Each row is a point on a landscape with many peaks, with its height.
A climber steps from a point to whichever of its 2 nearest points has the largest rise for the distance, and stops where none of them is higher. Distance is the straight distance between rows; heights are no part of it.
Q411 (h 73): [110 137  88  66 168 152 115 122 117 203 116 130 138 120 124  87 144  85
 131 105 130  75 130 127 184  56 134 117 174 157]
Q850 (h 221): [164  64 162 152 117 113  84 130 101 133 148 112 110 112 133 138 113 138
 151  80 106 143 124 149 115 177 138 159 139 165]
Q149 (h 417): [138 203  87  90 145 186 141 144 153 123 169 177 133 159 149  88 129 117
  66 157  88 130 109 149 106 153 158 106 149 130]
Q439 (h 392): [ 92 127 131  99 143 113 160 149 122 160  89  62 154 128  59 108 154 107
 130 147 211 102 191  65 123  92  51 134 134 127]
Q667 (h 248): [180 147 167 140 148  85 116 114 111  65 181 141  97  83  79 150 167  58
 129 102 141 133 117 122  66 176 110 168 143 150]
Q57 (h 318): [159 201 102 114 180 119 109  94 119 119 178 188 122  96  97 119 172  77
 115 116  89 119 103 145 136 145 164 143 172 137]
Q502 (h 460): [123 159 130 148 117 148 165 130 149  63 127 109 131 135 148 124 108 136
 124 172 149 148 111 123  97 154  97 108  90 103]
Q628 (h 483): [119 155 103 108 115 183 149 171 153 119 139 122 128 177 148  96 105 127
  84 161 124 138 137 131  95 164 123 114 115 140]
Q358 (h 228): [ 99 125 127 139 116 121 147  95 150 122  99 152 139 124 169 162 125 157
 144 141 130 117  87 113 172  49 149 100 102  67]
Q442 (h 364): [135  91 160 121 109 103 135 169 143 136 118 132 136 137 131 167 130 162
 116 128 139 140 156  95 111  98 133 148 121  99]
Q144 (h 331): [132  77 153 123  90 106 130 172 151 161 110 148 136 163 163 174 122 191
 114 130 120 146 152 104 116  73 154 135 114  92]
Q98 (h 438): [ 85 178  84 115 116 180 179 142 176 101 102 123 136 171 164  99 101 135
  97 189 149 124 118 121 119 110 108  75  96 108]
Q444 (h 308): [107  71 159 146 111  79 138 116 113 134  72  86 141 114 124 166 123 152
 173 121 179 116 147  95 148  74 108 134 100  98]
Q912 (h 182): [149 137 171 154 145  82 149 112 117  56 132 102 119  80  71 154 157  85
 145 138 179 137 135 102  78 148  80 154 113 117]
Q66 (h 315): [151 129 148 151 132  93 110  91 128 106 152 176 121  93 138 174 141 130
 147 107  97 133  92 133 140 112 164 140 135 102]
Q277 (h 299): [103  75 153 150  77 104 146 188 160 156  98 116 144 190 137 163 116 211
 109 157 143 161 190 101  97 130 109 125  87  99]
Q853 (h 177): [112  78 131  93 115 127 110 167  94 193  91  53 117 171 100  98 126 121
 125 111 167 108 194 112 119 139 106 161 132 186]
Q935 (h 440): [132 176 121 144 129 161 158 113 147  61 141 132 124 135 155 114 116 132
 120 166 121 146  90 139  97 166 110 100  95 111]
Q80 (h 402): [141 206  88 113 143 170 131 118 149 105 171 187 129 137 149  99 128 130
  84 153  79 142  94 162 120 156 162 106 140 114]
Q896 (h 386): [145 217  84 130 155 146 130  87 141  93 162 198 127 118 136 113 145 131
 107 146  74 143  83 166 143 144 167 105 144 101]
Q690 (h 242): [114  55 156 145  96  78 125 128 100 147  73  71 129 127 133 153 111 166
 175 109 175 122 158 119 142 105 110 138  99 131]
Q294 (h 215): [170 115 133 114 147 115  72 117  89 164 167 152 119 101 104 119 145  92
 128  82  80 117 132 158 138 156 177 169 179 173]
Q563 (h 125): [ 94 105 135 137 134 107 149 116  94 118  79  49 133 103  87 119 125 100
 162 135 196 104 152 105 141 114  81 134 103 138]
Q347 (h 359): [143 183  99  99 185 122 118  95 120 147 164 194 134  93 106 124 172  90
 113 116  86 108 104 135 162 100 173 134 179 125]
Q474 (h 470): [106 133 135  96 126 131 159 190 156 167 115 103 162 165  81 124 154 141
  91 160 170 135 199  66  96 111  74 137 127 115]
Q773 (h 223): [123  80 129 107 104 141 109 176 104 172 107  65 111 171 117  99 109 129
 115 117 151 122 181 125 104 164 114 155 122 181]
Q135 (h 414): [128 166  91 102 173 128 104  95 111 175 147 193 140  99 116 116 158 108
 128 115  85 107 109 150 189  83 184 126 183 127]
Q876 (h 395): [117 176  84 166 141 167 122  77 112 103 138 129 117 112 135  87 113 124
 149 127  97 133  77 185 167 184 128  96 129 143]
Q689 (h 269): [184 142 155 127 152 100 101 121 111  92 189 160 100  90  86 149 164  63
 117  93 113 128 120 132  79 173 137 174 164 155]
Q683 (h 672): [ 82 131 125  90 138 128 160 170 147 188  90  80 162 151  73 110 156 130
 113 150 198 110 208  61 121  90  43 118 130 122]
Q174 (h 293): [173 171 125 135 160 117 100  97 114 101 189 175 106  91 100 132 159  81
 121 102  83 135 104 155 115 175 151 151 160 144]
Q691 (h 218): [ 93 122 133 118 148 111 156 126 105 129  83  50 143 115  67 112 144  87
 148 139 206 101 174  88 125 114  71 137 121 131]
Q942 (h 479): [165 120 154 126 111 125 120 154 154 112 166 181 129 141 153 166 123 150
  95 128  90 153 119 130  98 135 166 144 136 102]
Q63 (h 371): [155 212 107 142 157 122 123  77 146  80 169 214 118 103 131 142 153 132
 114 134  74 147  66 152 139 138 163 111 140  92]
Q110 (h 158): [101 100 122 128 126 131 126 126  97 143  89  60 122 124 119 102 109  98
 157 115 157 101 139 129 146 125 108 129 114 160]
Q307 (h 454): [139  93 170 118 124  86 134 157 125 137 115 110 142 117  86 163 151 129
 125 124 167 128 173  83 105  99 109 160 134 109]
Q226 (h 239): [177  89 161 147 132  90  78 113  98 133 171 151 105  87 110 155 144 107
 146  68  89 136 120 155 122 165 157 169 158 156]
Q553 (h 201): [107 124 117 115 122 121 133 103 150 156 104 165 143 127 168 151 127 155
 136 122 111 115  97 124 174  42 165 104 129  80]
Q699 (h 532): [ 70 135  76 123 104 166 137 107 143 148  71 114 127 152 177  89  84 135
 144 137 130  96 118 157 182  95 128  77 115 145]
Q528 (h 146): [143 125 187 165 123  81 158 125 119  68 124  89 138  97  59 153 138 119
 134 144 190 153 157 100  67 179  59 151 109 111]
Q626 (h 420): [131 186 108 166 140 160 139  86 138  60 145 128 117 114 148 104 122 127
 148 147 109 142  74 160 126 180 109  96 102 119]
Q768 (h 391): [100 140 108 129 157 115 128  77 112 133 105 120 131  89 126 128 146  98
 171 113 132  86  97 131 186  65 143 113 135 121]
Q88 (h 600): [134 127 160  98 134 109 152 178 147 138 130 122 153 138  78 151 165 126
  98 139 163 136 183  66  86 109  90 154 141 102]
Q584 (h 546): [113 134 141 148 147  95 144  75 119  96 115 125 133  84 126 162 146 106
 168 124 144 108  93 111 157  73 131 123 112  92]
Q736 (h 200): [142  49 157 145 112 114  94 141  89 148 118  77 111 126 135 126 108 138
 160  86 135 131 148 142 121 163 129 154 122 173]
Q910 (h 458): [ 96 167  86 112 105 190 171 165 175 110 125 134 128 187 168  98  96 145
  82 185 128 138 128 132 101 137 118  79  97 122]
Q388 (h 179): [165 142 140 190 154 122 109  85 112  70 174 132  94  77 112 130 142 103
 171  90 106 145  73 161 117 215 108 136 139 160]
Q180 (h 124): [112 128 104  76 150 147 126 138 136 187 118 142 143 133 144 109 135 117
 118 115 122  97 124 115 166  51 141 114 158 133]
Q263 (h 401): [105 102 154 149 125  83 151  94 123 106  80  99 136  95 124 164 135 131
 172 130 175 112 121  97 156  61 110 122 101  86]
Q591 (h 347): [153 179 138 151 152  93 122  68 143  82 168 212 114  86 125 173 162 113
 136 115  91 133  72 135 141 110 161 128 132  84]
Q871 (h 257): [104  96 106 123 124 118 101  89  90 173  89  96 118 112 144 107 115 121
 174  90 120  91 121 164 191 102 149 117 130 163]
Q802 (h 491): [139 145  89 103 143 146  95 117 108 180 148 172 134 122 134 103 131 120
 113 112  74 118 123 169 169 127 186 133 176 150]
Q949 (h 524): [132 120 122  99 118 162 127 179 135 144 140 125 129 169 140 114 119 128
  87 136 114 131 151 126 102 143 144 139 133 144]
Q156 (h 285): [102  94 153 163  77 106 161 165 168 127  96 123 148 181 146 169 107 207
 117 178 155 167 164  97 106 120 103 107  80  78]
Q995 (h 498): [159 136 136 140 105 144 113 127 152 118 172 200 130 137 174 150 112 173
 100 125  62 164  97 156 119 147 176 123 135  98]
Q46 (h 92): [127 147  98  62 161 160 130 149 157 192 141 168 150 137 142 116 147 122
  95 125 119 107 122 103 152  35 133 112 158 119]
Q225 (h 317): [112 121 110 125 146 110 108  83  93 155 114 119 126  88 122 124 137 103
 172  95 116  96 111 148 188  91 157 127 141 142]
Q507 (h 514): [162 129 119 159 115 149  92 119 128 121 174 185 120 123 159 129 108 174
 123 114  58 168  92 182 141 190 170 125 154 128]
Q720 (h 216): [157 135 164 156 147  87 133 101 115  63 146 122 111  80  98 157 150  87
 157 117 147 131 110 118  92 149 102 154 122 129]
Q408 (h 185): [167 124 134  75 160 123  85 143 108 184 171 163 131 119 110 117 159  91
 102  92  88 109 140 130 126 118 180 170 195 165]
Q428 (h 210): [ 94  98 106 116 119 128 114 113  93 170  77  71 120 127 139  95 107 108
 165 102 149  86 139 144 175 101 128 119 125 168]
Q166 (h 122): [151 105 187 176 117 109 146 142 123  72 140  84 124 117  88 140 120 137
 135 142 177 174 147 108  61 221  62 150 106 138]
Q34 (h 191): [151 123 151 176 140 116 122  96 111  69 153 117 107  86 119 139 130 108
 169 108 126 140  90 141 115 175 107 134 119 141]
Q119 (h 503): [ 89 144 112 162 105 161 171 123 138  79  93  81 133 146 150 106  88 143
 143 175 170 139 115 131 126 155  74  85  73 123]
Q841 (h 425): [ 99 169  78 143 148 159 121  77 103 125 119 112 119 110 130  84 117  99
 157 126 112 109  93 174 185 142 140  98 130 149]
Q54 (h 255): [111 127 143 137 112 118 167 119 170 105  99 155 141 141 161 173 126 166
 125 162 152 134 109  86 138  54 133 105  94  48]
Q221 (h 13): [127 153 101  79 182 143 114 119 108 167 144 119 134 105  97  92 163  59
 124 108 131  83 126 114 155  87 136 142 175 157]
Q29 (h 595): [ 69 109  91 136  85 158 140 129 150 142  62  93 117 170 180  98  68 153
 144 146 151 111 135 144 163 114 106  78  93 153]
Q299 (h 457): [169 146 144  92 128 147 127 176 162 123 179 187 131 153 133 147 143 128
  63 136  95 145 137 112  80 132 161 149 151 113]
Q635 (h 273): [114 108 155 157  92 113 166 148 170 103 105 143 144 161 156 177 114 191
 117 174 153 158 134  92 114  92 116 111  85  52]
Q618 (h 111): [155  91 176 172 110 125 129 152 124  83 149 105 120 129 118 137 107 149
 133 133 147 172 134 120  72 209  87 146 108 140]
Q595 (h 98): [141 106 150 137 109 149 131 174 122 109 141  84 125 159 112 111 106 126
 109 148 147 155 162 119  72 209  95 150 111 156]
Q823 (h 292): [146 100 146 145 122 108 105 109 120 124 139 148 124 105 147 157 127 137
 146 100  98 129 105 140 144 115 161 139 134 116]
Q73 (h 259): [125  63 141 121  85 130 111 193 123 172 110  87 118 186 139 129 107 176
 115 123 136 148 188 130  99 162 123 147 107 167]
Q513 (h 279): [136  59 161 142  77 108 116 201 137 158 121 112 125 181 144 156 111 201
 113 130 127 170 185 118  87 157 125 151  99 134]
Q829 (h 543): [ 78 114 108 159  94 154 155 123 143 105  73  78 124 157 168 102  72 150
 153 162 163 129 121 138 149 138  90  80  77 135]
Q581 (h 194): [123  48 158 157 102 106 111 140  91 142  89  58 118 133 132 127  98 160
 172 111 159 135 155 132 127 156 102 140  97 164]
Q161 (h 537): [147 139 109 121 123 158  98 135 120 155 161 167 127 139 143 105 113 139
 105 120  66 142 117 171 137 170 175 131 156 145]
Q39 (h 439): [162 176 117  76 146 169 136 174 163 125 181 180 137 158 137 115 142 118
  56 152  98 133 128 116  83 130 151 135 154 122]
Q500 (h 162): [104 110 108 103 123 129 122 127 133 177  98 135 136 133 155 126 123 140
 138 115 123 101 121 127 171  53 153 110 135 126]
Q764 (h 480): [ 86 155  72 133 116 168 125  89 129 141  96 129 127 133 159  86  94 131
 145 134 111 108 101 178 192 118 139  82 127 134]
Q585 (h 575): [147 120 112  93 115 168 101 160 121 174 151 139 125 161 146 101 116 128
  88 119  86 134 142 157 112 159 170 139 150 165]

For each start below, name the point where the climber stops.
Q388 -> Q585
Q411 -> Q277
Q667 -> Q585
Q995 -> Q585
Q618 -> Q720
Q135 -> Q585
Q144 -> Q88
Q563 -> Q683
Q595 -> Q720
Q871 -> Q584
Q581 -> Q584
Q502 -> Q29
Q773 -> Q277
Q46 -> Q277
Q221 -> Q277
Q841 -> Q29

Two climbers start at each pair of points below. Name the first point that both come to, or write none.
Q626, Q876 -> Q29
Q358, Q98 -> none
Q299, Q910 -> Q585
